Each scene shows the same named points in several views. A view is turned or mirrored, shifted and resized as a whole, has a little noise and may leave points out.

Scene 1
View 1
kez: [-10.9   6.9 -14.2  41.3  13.6   6.6  -0.6 -27.3 -32.3  -3.5  21.0   4.4
  37.4  39.6  35.2  12.0  12.2   6.8 -14.6  21.0  11.9  22.4  28.8]
toles: [  2.0 -13.5 -10.9  16.0   0.5   9.9  -7.5 -19.8 -27.3   0.3  15.0  16.5
  -0.5  26.6  24.9  19.2   8.2  -4.5 -32.8  17.5   3.2  42.6  24.2]
kega: [  6.2 -18.0 -17.2  14.3  42.9  16.5   6.2 -18.7 -18.2   8.1   9.2  20.5
  47.0  36.1  13.1  -9.9  18.4  -7.6 -10.8  -2.5   8.4  42.5  56.0]
Ruf: [ 25.0   2.0   9.9   4.5 -19.1 -11.0   8.7  -1.6 -16.9  -2.6  41.6  15.0
   2.8  41.8  29.5  15.5  -7.8 -16.6   9.2  19.5  20.4  20.5  56.7]
monik: [-20.0   9.1  -1.4  24.5 -11.1   2.5 -10.8 -28.0 -23.4   9.5 -12.6 -14.2
  22.0  24.2  39.7   2.4  23.8 -10.5 -36.9  32.2  22.5  21.9  21.8]
kupi: [-17.6 -12.6   8.1   1.6 -37.0   8.4  -5.2 -27.0 -34.7  13.1   5.6 -20.3
  15.5  21.2  43.3  -2.4  18.6 -24.4 -37.7  16.4  14.9  24.1  31.4]
poge: [  7.8  -2.9  29.9  14.2 -39.5  -2.8  12.6 -14.6 -17.3   5.0  26.5 -19.6
  33.9  53.0  45.6  -5.1  15.6 -31.6   3.1  25.8  50.1  16.3  69.7]
dasem: [ 33.3  26.7 -28.8  10.1  49.3 -16.5   3.0   7.7  -9.4 -10.2  35.9  54.9
   5.5  30.2   3.0  22.8 -21.1  13.8  23.9  14.3 -13.0  18.5  43.9]
tok: [ 23.5  58.4 -31.7  13.8  44.9 -32.3  -4.2  11.3  -5.9 -10.7  24.5  48.9
  -0.6  20.1   7.0  27.3 -26.6  19.6  28.7  30.3 -14.9  -2.1  30.0]
tof: [ -4.1  24.3 -39.6   7.1  30.4  -7.8   0.9  -9.7 -41.5  -2.9  40.7  28.1
  22.8  12.2  21.4  15.8 -17.3  17.8   5.8  -0.2 -36.1   4.3  23.5]
Zubov: [  7.2   9.6 -41.1 -13.0  30.4  -3.3  -0.9  -1.9 -39.2  -0.3  41.2  41.2
   2.5   4.4   9.6  16.4 -25.0  12.6  -1.6 -10.3 -46.7  16.7  23.9]
Tuta: [ -8.5   9.1  12.1   8.1 -42.7  -7.2  -0.4 -17.4 -29.4   5.9  18.8 -16.1
  10.6  27.6  46.3   6.7   6.9 -18.8 -16.6  27.7  20.3   8.2  34.3]
sigi: [  6.6  50.9 -30.7  26.0  62.7 -19.8  -8.3  -3.9   3.0  -0.1 -14.1  33.0
  29.5  21.5   7.0   6.1   3.5  13.5  10.1  34.0   4.7   7.9  33.5]
Bopal: [  2.1  -4.6 -18.2 -31.3   3.3  -0.3  -2.6  -5.0 -28.5  14.3  12.6  17.1
   5.5   0.1  13.9  -5.4  -4.8 -17.3 -19.0  -7.5 -24.9  24.0  36.1]
Pim: [ -7.8   2.7 -27.4   2.1  13.2   3.9   6.6 -17.3 -47.1   0.1  44.2  15.2
  30.0  18.5  28.1   5.6  -7.2   6.0  -3.3  -7.8 -25.7  13.3  32.5]
susa: [ 22.1  43.1 -28.4  26.3  68.1 -20.0   6.2   2.6  -0.1  -5.7  16.1  42.2
  42.3  38.6   5.5   4.8  -5.5  13.4  34.9  21.1   6.3   7.6  55.4]
giga: [ 27.9  36.7  -7.4  18.3  40.7 -22.8  12.8   6.3   4.4  -2.0  21.2  28.7
  41.6  45.6  12.6  -1.4  -2.6  -3.5  40.4  22.7  24.9   7.3  72.5]
mok: [ 12.7  18.7  17.8  19.3 -13.2 -14.1   9.6  -7.9  -5.8   3.5  15.6  -4.1
  33.0  49.6  36.6  -1.7  12.1 -22.2  13.2  32.5  44.7   9.9  64.3]
Dunel: [ -8.2  24.2 -30.3  15.1  17.5  -6.2   0.4 -15.1 -41.5  -2.6  34.3  16.0
  26.4  17.9  29.0  13.0  -9.1  13.0   0.3   7.7 -22.4   3.9  23.0]
View 2
tok: [-11.0 -21.1  -6.4  14.5  -7.8   8.7  35.0  13.9 -23.9 -20.9  22.2  12.1
 -20.6  18.4  -5.2   7.9 -19.8  14.7  21.4 -40.0   7.9 -19.0 -18.8]
kega: [ -4.8  12.1   1.6  41.3  26.9  29.6  11.2  16.0  12.8  16.5  24.8  20.7
  26.4  17.1  22.4  -3.6 -10.1  14.5   2.7  32.1  -1.5   7.2 -32.9]
poge: [ 11.3   5.9  33.4  -2.5  17.1  -6.9  39.0   5.0  34.0  45.2  -1.2 -24.6
   5.6  10.5  46.7 -13.0   0.6   4.2   4.3  47.4  -4.5  -8.0  -7.6]
giga: [  1.6 -12.2  11.8  17.9  22.7  21.2  53.0  14.6   3.0   7.5  21.3  11.5
 -16.5  -0.2  23.4   0.8  -4.8   7.7  32.5 -10.4  21.6 -14.7 -27.3]
Ruf: [  9.2   8.7  18.6   3.8   0.5  -7.1  39.5   9.8   8.6  18.4  -0.7 -12.0
   3.8  16.7  28.5  -4.0 -15.4   7.5  -6.3  11.9 -11.4 -22.5 -23.7]
tof: [-21.6  14.5 -13.5  26.7  -4.0   4.4  11.7   4.9  -8.9 -15.3   6.0   4.3
  13.2  38.5 -19.5  10.8  -6.6  14.2  20.8 -10.4   3.4  -4.8 -19.0]
sigi: [-16.8 -33.3  -4.5  27.6   9.4  26.6  21.3  15.0 -10.2  -4.0  39.7  23.0
 -17.1  13.0   7.5  -0.5 -15.0  16.3  26.7  -9.0  14.0   6.9  -5.1]
Pim: [-15.8  28.0  -6.7  27.5   1.9   3.0  11.2   3.3   4.8  -1.8  -1.2  -0.9
  24.5  38.0  -8.0   8.1  -2.6  11.6  11.8  11.7  -1.9  -1.9 -20.0]
dasem: [ -3.9  -2.9  -6.1  23.0   0.8  15.4  33.3  18.3 -17.1 -15.4  20.1  17.2
  -2.9  15.5   3.8   7.0 -22.3  15.2  10.2 -29.3   2.3 -23.7 -40.6]
mok: [  7.4  -9.1  26.6   1.4  17.3   2.1  40.2   6.9  22.8  34.2  10.3 -12.4
  -6.9   6.4  40.6 -10.9  -3.3   5.2  14.4  29.6   3.2  -8.6  -7.3]
Zubov: [-14.1  25.2 -14.9  36.3  -8.7   5.0  18.4   7.0 -19.2 -22.4   0.3  14.3
  16.9  40.4 -18.6  17.0 -16.5  17.1  -3.1 -13.4  -5.6  -6.3 -23.6]
toles: [ -5.1   1.8   3.5  22.2  -5.3   2.3   3.5  13.5   1.9  11.5  18.1   3.7
  18.0  29.6  17.9  -6.6 -26.0  16.7 -19.8  26.4 -23.1   0.6 -12.9]
monik: [-13.5 -14.4  11.4  14.1   1.8  -0.3  -2.5   5.4  18.9  28.2  20.4  -8.9
   8.0  30.9  21.7 -12.7 -11.7  14.9  -1.0  49.4 -13.7  19.6  19.5]
kez: [-16.9  -3.4   1.5  12.3   6.9   6.8  -4.6  10.8  17.5  19.2  24.7  -7.1
  19.6  26.3  10.0 -12.0  -7.7  13.0  20.3  26.5  -7.0   0.0 -15.5]
Tuta: [ -2.4  -1.6  20.5  -3.1  -5.1 -18.9  19.2   0.2  19.8  29.5  -2.5 -26.1
   1.7  30.7  22.2  -8.5  -6.2   7.9  -0.7  39.7 -13.0   0.2  14.8]
kupi: [ -4.3  11.1  16.8  16.1   0.6 -10.2   8.3  -0.7  22.0  32.0  -1.9 -15.8
  18.0  35.8  23.0  -7.1  -7.8  10.6 -15.9  59.1 -17.0  16.6  16.2]
susa: [-10.0 -16.9  -2.0  24.7  21.1  30.7  35.6  17.9  -6.2  -3.9  33.4  21.4
 -10.9   4.2  11.0   1.2  -8.3  13.3  38.9 -19.1  21.3 -11.0 -33.9]
View 3
kega: [-15.0  22.3 -17.7  20.2  -5.2 -25.7  -6.6   9.3 -15.4 -35.9  -0.6 -12.1
 -10.0  24.7 -33.7  36.2 -13.8   9.3   0.9  23.4  22.0   3.4 -18.5]
tof: [-18.0   8.1  -1.5  15.6   8.2  12.1  -8.3   4.0 -11.4 -11.0   7.4 -36.3
   0.5   8.0 -15.2  25.6 -24.8  -7.5  -5.7  20.4   2.0  -5.6  -5.4]
susa: [ -7.8  18.3 -24.5   9.8  22.7 -10.8 -15.8  27.8  -9.8  -8.5 -16.9 -34.4
   3.4  15.9 -28.4  42.6  -9.4   0.6   5.4  10.1  -8.1  21.0 -14.9]
tok: [-14.3   6.6  -5.6  11.6  32.6   1.6  -7.7  17.7 -11.0  13.5 -17.8 -40.0
   8.0  10.9 -20.3  19.3 -22.4  -2.8   1.9  10.9 -16.9  17.2  -8.6]
dasem: [ -6.2  17.1   1.7  19.6  31.6  -5.4  -4.0  18.2 -15.0   2.1 -15.6 -33.4
   2.4  19.0 -24.9  29.1 -19.8   1.4   0.3  20.0  -5.1  10.0  -8.0]
Ruf: [  4.8  11.7  -3.3   8.3  15.0 -35.7   3.4  -0.1  -8.3  -6.5  -7.4  -6.1
   3.6  17.7 -15.4  -0.4   1.0   1.4  -1.6  21.1  11.3  -6.1  -3.2]
Zubov: [-20.7  12.7  11.4  28.3  11.8  12.1  -2.2   6.6 -18.9  -8.5   4.0 -36.5
  -6.3  18.1 -15.0  17.9 -29.9  -4.6  -9.6  30.0   3.8  -7.4  -5.8]
mok: [  2.0   8.2 -29.8  -4.9   2.7 -47.5  -6.9   5.1  -1.9 -15.4  -9.4  -1.0
   5.6  13.6 -17.5   4.1  12.5   2.6   4.6  10.4  10.5   4.1  -9.6]
monik: [-30.1  -5.2 -26.0  -1.4 -18.7 -33.2  -1.1 -15.5  -6.5 -22.2   5.4   1.3
  -0.3   7.5 -25.7  -0.4 -17.6   6.7   6.0   8.0  19.5   2.9 -17.9]
Dunel: [-17.7   3.9  -7.4   9.3   3.7   2.2  -6.8  -1.7  -7.0 -13.6   8.9 -28.4
   2.7   5.5 -16.3  20.6 -21.1  -5.6  -3.2  16.5   5.6  -6.2  -6.2]
kupi: [-24.1  -2.8 -19.8   3.5 -25.1 -34.8   0.3 -17.7  -7.6 -26.7  12.7   4.7
  -4.9  11.7 -11.9 -15.4  -7.2   2.5  -2.5  18.2  25.1 -12.0 -10.6]
toles: [-21.3   6.6  -0.5  15.6  -0.1 -25.2   6.7 -10.6 -14.7 -14.8  -1.3  -4.7
  -3.8  17.3 -30.0   7.7 -25.7   9.7   2.1  20.3  18.8  -0.1 -13.9]
kez: [-14.8   3.8 -17.4  -0.4  -2.5 -20.5  -3.0 -11.5  -3.5 -23.1   7.2 -10.0
   4.8   4.7 -30.0  28.1 -17.3   3.1   4.8  10.5  17.7  -0.9 -13.3]
poge: [  8.0   9.0 -26.3  -5.3  -5.1 -55.6  -2.0  -5.0  -0.6 -22.7  -1.3   9.9
   3.9  14.3 -13.7  -3.5  19.3   2.0   2.3  15.5  21.8  -8.2  -6.6]
giga: [  3.0  18.8 -27.1   5.5  21.6 -27.6 -14.4  27.0  -7.0  -9.0 -18.5 -23.4
   4.5  18.3 -22.0  29.4   6.1  -0.5   4.3  11.3  -3.6  15.4 -11.3]
Bopal: [-26.5  11.0  -2.6  28.5  -8.8 -11.9  -2.8   6.3 -21.7 -18.9   2.5 -19.0
 -13.9  27.0 -10.2  -5.1 -19.4   0.3 -10.7  32.5  12.7  -6.6  -9.1]
Pim: [-12.5  10.7  -2.4  14.8  -1.2  -0.8  -5.5  -1.7 -10.0 -22.5  13.8 -25.1
  -2.6  11.4 -14.3  22.2 -16.9  -5.6  -7.3  24.3  13.8 -14.7  -5.5]
View 4
Bopal: [ -4.0  17.7  31.3  17.9  -4.5 -15.5  17.8  -7.5  16.3 -12.9   2.6  -4.9
 -11.9  16.9  -2.1  -6.6   1.0  10.2  16.5  12.2 -36.7 -56.7 -15.7]
toles: [ -0.2  29.7  25.5 -13.1 -28.3 -21.3  15.8 -14.2  -4.0  -1.4  -3.2 -12.5
   8.0  20.7   2.2 -14.8   4.0  -2.5   5.8  12.5 -10.7 -17.5 -18.4]
kez: [ -5.7  39.8   6.5 -21.3  -4.6 -18.5   1.0  -0.2  10.4  -8.0  -5.0  -7.9
   9.8  23.9   6.2 -23.9  -6.7 -26.8  10.8 -11.2  12.2   0.6 -20.9]
Dunel: [  0.4  31.9   8.5   7.7   9.2   2.3  15.9   9.4   3.7 -25.4 -10.0  -7.8
   1.4  13.5  -9.3 -27.4   1.6  -9.9  29.5 -16.5   1.3 -18.4 -20.1]
mok: [-22.3  57.1   2.0  -2.0 -13.1 -18.2  -7.0 -23.4  54.6  32.8  10.6 -23.4
  29.1  15.4  15.6   1.5 -11.9 -29.5  -9.9 -19.6 -19.9  -0.4 -15.8]
Tuta: [-35.9  21.4   8.7 -12.4   6.5   0.5   5.0 -42.0  13.5  28.4  11.4  -4.7
  24.7  24.1  10.2  -4.7  -9.8 -26.2  -1.8  -8.7 -18.7  -8.0 -21.5]
Zubov: [ 13.1  26.9  22.2  34.9  -6.0   4.5  30.0  16.4   0.4 -41.7 -17.9 -14.9
 -11.2   9.8 -22.5 -18.7  10.4  14.9  33.4  -7.1 -20.3 -38.6 -17.9]
Ruf: [-17.8  41.4  13.0  18.0 -27.2  -2.5  17.0 -22.7  28.1  13.0  -6.3 -30.6
  20.4  20.8  -4.1   9.9  -3.0 -12.9  -5.8 -14.7 -33.5  -0.3 -19.2]
sigi: [ 31.9  80.1   8.5   4.8  -8.5 -12.6   1.7  15.8  35.5  -0.6   7.1 -17.8
  22.2 -24.8   8.9 -44.0  13.2   0.9  34.4 -15.2   9.2 -26.8  -9.1]
kega: [  9.2  49.1  20.5 -10.8 -27.6 -53.8  -2.5  18.8  37.8 -19.2  -8.5 -13.8
 -13.1  26.8   9.3  -9.5  -7.3 -13.6   2.5   5.5  -6.7 -24.1 -15.1]
poge: [-40.7  39.3   5.0  -9.8 -11.7 -22.6  -7.0 -34.4  50.8  34.0   7.7 -17.6
  22.6  35.3  17.1  16.6 -21.4 -38.4 -23.9 -14.7 -29.0   3.7 -20.0]
kupi: [-33.0   8.8  20.1 -25.6   3.8 -22.1   1.0 -36.4   7.4  17.1  12.6   6.7
   6.5  35.9  14.5  -2.9 -14.0 -23.1  -5.9  12.0 -19.3 -26.7 -21.3]
tok: [ 27.8  71.8   6.8  40.8 -12.2  22.0  24.5   9.9  20.2  -8.3  -6.7 -33.9
  27.3 -28.0 -12.9 -33.7  19.4  12.8  38.8 -30.0  -7.8 -16.4 -12.7]
tof: [  5.4  34.6   9.1  24.3   8.6   7.6  20.2  17.1   7.9 -36.0 -15.1 -11.6
  -3.8   8.6 -15.9 -26.2   4.3  -2.4  37.1 -21.6  -5.6 -25.6 -19.0]

In a view up to two points have been moved. Name them for each view, in the order of its rows, or write -.
view 1: toles, Tuta
view 2: giga
view 3: kupi
view 4: Dunel

Scene 2
View 1
lalo: [ -3.7  18.0  15.2 -17.7  29.3  16.0   1.2  -4.5   4.7  14.7  14.1   7.2
 -12.0 -10.3   5.3 -10.8 -14.4  -5.5   8.0  -9.9 -16.9   3.2 -13.1]
zizoz: [-11.2  -2.4  -4.5   5.7   1.1  11.1 -21.5  -2.8  17.1   6.0   7.4   8.5
 -11.6   1.4  -4.3  -1.1 -16.7   1.6  21.0 -18.8 -10.4   7.1   7.3]
zoram: [-16.8  -0.3  20.3  -6.6   2.0  -2.9  16.9   2.0   9.8  10.1   6.3   6.0
   0.2   2.4  -7.1  15.9  20.8   5.0  -1.8  -3.2  -9.9  20.0   5.0]
pufa: [-7.5  0.3  2.2 11.0 -5.8 28.8  6.4 -0.8 19.2  2.4  8.1  5.9  6.0  7.4
 -8.4 -2.2  4.6  4.3 23.0  0.2 -1.8 19.5  7.2]
seti: [-18.8   0.5  -0.2  -1.4  25.4  -4.7   6.9  -2.0 -15.1   6.3  12.9  22.0
  -0.8   1.3 -17.0   0.5   2.9   3.6 -11.5   0.4 -21.9  -0.7   1.5]
koba: [-11.8  -2.6   1.4   7.6  -3.7  19.1  10.9   3.2  13.9   3.6   7.8  10.4
   0.4   8.3  -9.7   3.9  10.9   6.6  15.1   2.0  -4.7  18.9   6.6]
totud: [ -4.4   4.1   0.3   2.1  15.1  21.9   2.2 -13.4  16.7   0.6  11.3   8.3
  10.3   5.5  -2.3  -1.9  -7.1  -5.8  12.9  -0.4  -7.2  14.6   0.8]
mol: [ -8.1   3.2  -4.6  -5.2  21.1  13.7   4.6  -2.9   7.6   4.2  11.6  17.4
 -10.1   3.8  -0.4   0.8  -6.7  -2.7   6.1   0.4 -12.5   8.8  -5.3]
Ritug: [-11.0   2.4   1.9   7.6  12.9  16.7  10.7  -5.4   0.9   2.3  12.0  12.8
  12.6   5.1 -14.6  -4.2   4.5   2.2   5.4   4.4 -11.1  10.7   4.1]
zibag: [-12.0   1.1  10.9   2.8  -9.6  19.1   8.7  10.0  14.1  10.7   6.3   6.3
  -9.2   1.6  -7.2   1.3  11.1  10.5  19.8  -5.5  -5.6  17.5   5.1]
Luve: [-10.2  -1.4 -11.5   6.8  22.2  13.0   0.6 -10.1   0.9  -2.1  13.1  19.3
   7.2   7.7 -11.2  -2.4  -7.9  -2.9   2.7   3.7 -13.9   6.2   2.4]
rurip: [ -5.9   0.1   1.0   9.2 -11.6  27.2 -16.6  -0.2  28.3   6.8   6.4   0.9
  -8.3   1.8  -1.5  -5.4 -12.3   3.2  34.7 -17.2  -2.0  15.3   8.0]
varod: [-10.2  -2.9 -11.7   0.2  16.2   9.6 -10.2  -5.2  11.7   2.2   9.7  17.4
 -12.4   5.5  -1.7   3.6 -13.8  -3.0   9.5  -6.7 -11.9   6.9   0.2]
Sof: [ -1.5   5.0 -15.1  11.3  11.0  44.1   5.6  -1.9  11.7  -1.2  13.3  16.9
  -0.4   7.5  -5.7 -16.7 -11.1  -0.1  26.6   8.3  -4.5  10.0  -2.8]
bel: [-12.2   3.2   7.6  -2.1   8.8  15.3  20.6   4.8   3.5   7.7  10.0  13.6
  -2.7   3.7  -8.1   1.7  13.7   5.9   4.7   5.6 -10.2  13.9  -1.2]
tid: [-16.8  -5.1  -6.6  -0.9  15.0  -0.3   6.3   2.2   0.0   4.0   9.3  21.6
 -10.8   6.7  -9.4   9.2   3.8   3.3  -2.9   0.9 -14.8   7.6   1.4]
View 2
pufa: [ 25.0  -9.7   0.9 -21.9  -6.3  13.4   2.4  18.8   6.0  -0.9   2.8   6.6
   3.5  -9.3  17.5  21.7  -2.2 -20.3  -2.3 -20.7  19.5   4.5  14.9]
Luve: [ 15.1 -15.1   5.6 -13.1  -3.1  -7.2 -19.1  17.2 -18.5  -5.0  11.4   2.7
   5.4   6.0   7.6  24.3  12.3  -4.7   8.4   6.2   1.6   4.2   7.3]
Ritug: [ 23.1  -7.9   5.3 -22.6 -17.5  -6.1  -6.7  18.2  -6.3  -4.9   8.5   4.8
   3.1   5.3  11.0  16.3   4.3 -17.3   3.7   0.6   2.1   2.6   7.6]
seti: [ 16.0 -12.4  11.5  -5.9 -31.3 -19.5 -14.6   3.8 -24.8  -8.0  19.2   3.5
  11.1  17.9  11.8   7.6   8.3  -5.7   9.3  18.0  -7.6   1.0  -4.5]
mol: [ 13.0 -23.7   3.7  -6.7  -4.3  -3.2 -15.1   8.7 -20.4  -4.2  13.4   5.0
  10.1   1.7  15.5  10.9   3.1   5.3   0.6 -10.7   3.5  -4.6   2.3]
zibag: [ 24.2 -10.3   2.8 -10.3 -25.2  13.9  12.3   4.6   2.7  -2.1  10.4   9.1
  11.9  -7.0  26.1  11.1  -9.6 -16.1  -5.2 -24.6  21.5   3.6   6.4]
Sof: [ 11.7 -16.0   0.9 -27.0  10.8   4.5  -2.6  34.5 -11.3  -3.5  20.9  14.7
   3.1 -11.4   9.0  37.8   0.0   2.7   1.7 -25.2   9.9   5.0  13.4]
totud: [ 25.1 -19.3  -2.9 -19.2   5.0   1.7 -17.3  21.9  -5.4  -2.6   2.5  -0.7
   4.9   1.5  13.3  16.7   7.4  -6.8  -1.7 -12.1   8.8  -5.7  13.0]
koba: [ 19.1  -9.5   7.2 -16.8 -15.9   9.3   2.3   7.0   0.2  -1.5   2.0   7.5
   3.0  -8.8  17.7  14.8  -4.0 -21.1   0.3 -14.1  13.1   7.2   9.4]
zizoz: [ 28.2 -18.1  -4.6   8.6  -5.0  14.8  -8.9  11.1  -7.9  -3.1  15.6  -3.2
  25.1   6.2  24.2  30.0  10.9   0.3   1.5  -9.8  36.0   1.4  11.6]
View 3
lalo: [-16.4  28.9   4.7  10.2   1.5  17.7   2.4  -2.0   5.2   6.6  12.4  -9.4
  -6.1  -9.5  18.9 -19.2 -17.1 -28.2 -27.8  -6.9   8.8  19.0  -8.9]
Luve: [ -4.0   3.9  31.7  10.9   9.3   8.7  -6.4  10.3   4.0  19.1  -8.1   8.7
 -23.1   3.8  14.6 -15.4  -6.9  -8.6  -5.2  12.7  -4.5  16.2  -9.8]
tid: [ -3.0  -3.3   8.0   9.9  14.6  14.6   6.5  12.3   0.6  10.8 -10.6  10.3
 -19.2   2.1  12.2  -6.7   4.4  -6.7  -6.4   6.5  -4.0  27.4   2.3]
Sof: [-29.6  26.0  28.5  -9.9  10.7  12.7 -24.4  16.8  11.5  25.3   3.2   9.9
 -30.4  -5.7   4.9 -17.6  -5.4  -3.5  -7.8  14.9   1.8   3.8 -19.9]
zizoz: [-22.8   4.7   5.9   6.9  19.1  10.3   6.8  29.9  21.0   7.6   9.5   6.3
  -4.5  12.2   6.4 -10.6 -14.1 -17.4 -14.2  27.6  14.3   6.4 -17.3]
varod: [-10.3   2.9  14.8   4.3  12.9  11.1   7.3  16.1  10.8  11.4  11.3   4.6
 -17.2   2.8  15.5 -13.4  -7.6 -13.5 -11.3  25.1   4.2  16.9  -8.0]
Ritug: [-10.8   8.2  22.7   9.3  10.8  11.2 -15.6  14.8  -2.4  16.5 -18.9   7.9
 -15.6   4.9   2.3 -11.7  -3.8  -4.8  -4.0  -3.9  -2.9  15.4  -9.3]
zoram: [ -6.9  -6.6  -7.4   5.1  14.2  17.5  -0.7  21.8 -15.4  -1.2 -16.2  -3.5
   2.6   6.3  -9.5  -3.3   6.1  -3.6  -2.8 -15.1   0.5  29.0   5.9]
seti: [  5.1   0.1  14.3  27.7  11.8  13.5   8.1   0.5   0.9  12.8 -24.7  15.1
 -19.1   2.6  22.4  -8.3  -1.4 -12.8 -10.9  -4.8  -6.9  30.6   2.1]
koba: [-22.9   3.8   5.8  -6.3  18.3  15.3 -14.7  28.8  -1.4  11.8 -11.0   7.6
 -13.2   5.3 -10.1  -6.0   5.2   2.7  -0.3   2.9   2.1  14.7  -7.0]
totud: [-13.7  10.3  27.8  -1.5   5.6   9.1 -15.2  18.1  -2.6  13.9   4.4  -6.7
  -9.9   4.5   0.7 -18.2 -11.5  -9.6  -5.8   8.0   2.2   9.3 -14.2]
rurip: [-39.1  13.3   2.5  -8.4  20.5  11.2  -9.5  40.4  18.8   7.8  13.3   1.8
  -0.5  11.9  -9.7 -10.8 -14.1 -10.8 -11.5  23.9  19.3  -3.5 -23.4]
mol: [-10.4  10.9  13.2   2.0   7.3  14.7  -0.1   7.7   2.2  12.6   6.2   0.7
 -20.0  -5.4  14.0 -14.3  -3.5 -12.1 -12.4   8.7   0.4  21.1  -3.7]
pufa: [-29.2  10.7  12.6  -9.9  16.7  12.5 -22.9  33.0   2.0  13.5  -5.2   4.1
  -9.8   7.1 -14.4 -10.1  -2.9   0.3  -1.0   6.2   5.6   5.4 -15.8]
bel: [-15.4  10.3   3.2  -0.3  12.4  18.5 -11.1  13.0  -7.7  10.6 -13.9   5.0
 -15.4  -3.2  -1.4  -8.0   6.3  -2.6  -5.4 -11.6  -2.3  24.3   0.5]
zibag: [-31.3   9.8 -10.6  -5.5  20.2  18.8 -10.9  30.1   3.3   6.1  -8.1   6.9
  -5.1   3.8 -11.6  -3.5   3.1  -2.5  -7.8  -2.8   8.8  14.5  -7.6]
View 4
seti: [  5.1  -1.4   5.4  10.8  -0.4  -7.0  17.6 -12.7  11.4   2.8  22.0  13.9
   0.0   3.6   9.2  23.3   6.5   0.0  13.7   4.0  -4.9  -0.5 -15.2]
zizoz: [  8.9   0.4  -6.4   4.0  24.7   4.9   0.0 -11.3  -1.6   2.9  31.2  -3.1
   2.0 -11.6 -21.9   8.3 -12.3 -15.8 -22.1  10.1  20.4 -10.6 -39.7]
bel: [ -7.3  -5.2  -0.1   6.3  24.1   2.9   7.9  -4.0  15.4  -3.2  -0.9  -1.7
   4.7  -0.7   2.8  12.7 -10.3  -7.9   0.7  15.8  -8.9   4.6  -8.2]
Luve: [  3.8  15.2   5.1   2.3  12.6   3.3  17.0 -16.8   5.5  -5.8  19.8  -3.4
   5.8 -13.5   1.3  21.9  -3.8  -4.5  -0.4  -1.1  -5.7   2.1 -31.0]
varod: [  8.2   7.2   7.2   7.7  12.6   9.0  13.3 -14.0  -2.5   0.9  25.4  -6.7
   1.7  -8.4 -12.6  16.4 -12.0 -18.1  -6.8   9.2  12.4  -0.7 -34.4]
zoram: [  2.4 -25.6  -7.3  20.1  16.0  -4.8  -3.0  -0.1  20.7  -3.6   5.5  -2.2
   7.4   3.5  11.9   9.5 -11.2  -5.7  -5.9  26.8  -5.3  10.7 -11.9]
pufa: [ -7.7   3.6  -9.8  -0.5  40.9   5.6  -5.7  -4.7  11.4  -9.5   4.1 -13.4
   9.7 -15.9  -8.8   6.0 -16.7  -6.6 -21.3   9.5  -5.4   3.1 -26.6]
koba: [-10.4  -1.9  -4.7   7.6  33.5   2.2  -5.2  -0.7  11.5  -7.4   6.4  -9.5
   6.9  -5.8  -4.9   8.8 -13.2  -6.4 -12.8  11.3  -5.5   9.5 -21.5]
rurip: [  2.5   1.5 -12.4  -4.0  42.8  10.9  -5.9  -9.0   2.0  -0.9  18.1 -10.5
   5.8 -19.6 -27.5   1.2 -21.2 -18.3 -32.5  13.4  17.2 -12.8 -37.6]
totud: [  8.9   6.3  -2.9  -1.9  22.9   9.7  13.6 -16.9  10.3  -8.6   7.9 -12.0
  11.3 -22.7  -0.6  14.1 -16.0 -10.9 -13.6  11.8  -4.4  -1.5 -32.0]
zibag: [ -9.0 -11.4  -9.6   6.0  38.2   2.6  -8.9   1.7  12.9  -1.2   4.7  -3.9
   3.6  -1.5 -11.7   2.8 -15.1 -10.9 -16.0  18.5   3.0   0.2 -14.4]
lalo: [ 19.0  -5.8   1.1  -8.4  14.6  14.0  29.4 -22.3  10.8   9.5   6.4   6.9
   1.8 -12.3  -7.6  13.1 -13.4 -24.1  -0.2  24.6  11.7 -26.5 -11.7]
Ritug: [ -1.7   5.5  -3.9   1.0  21.9  -0.5   9.1 -11.6  15.2  -7.5   8.6  -1.0
   8.2 -12.6   5.2  16.4  -4.7   1.0  -3.8   3.7 -12.7   1.1 -21.4]
tid: [ -1.0  -0.9   9.0  16.4   8.5  -0.1   9.8  -6.0   4.9   0.3  20.2   0.2
  -0.3   5.4  -0.7  19.1  -4.2  -9.7   5.6   9.2   1.4   9.5 -19.9]

In a view up to two points have been moved. Name them for each view, in the order of its rows, or write -.
view 1: lalo
view 2: Ritug, zibag
view 3: tid, Sof
view 4: rurip
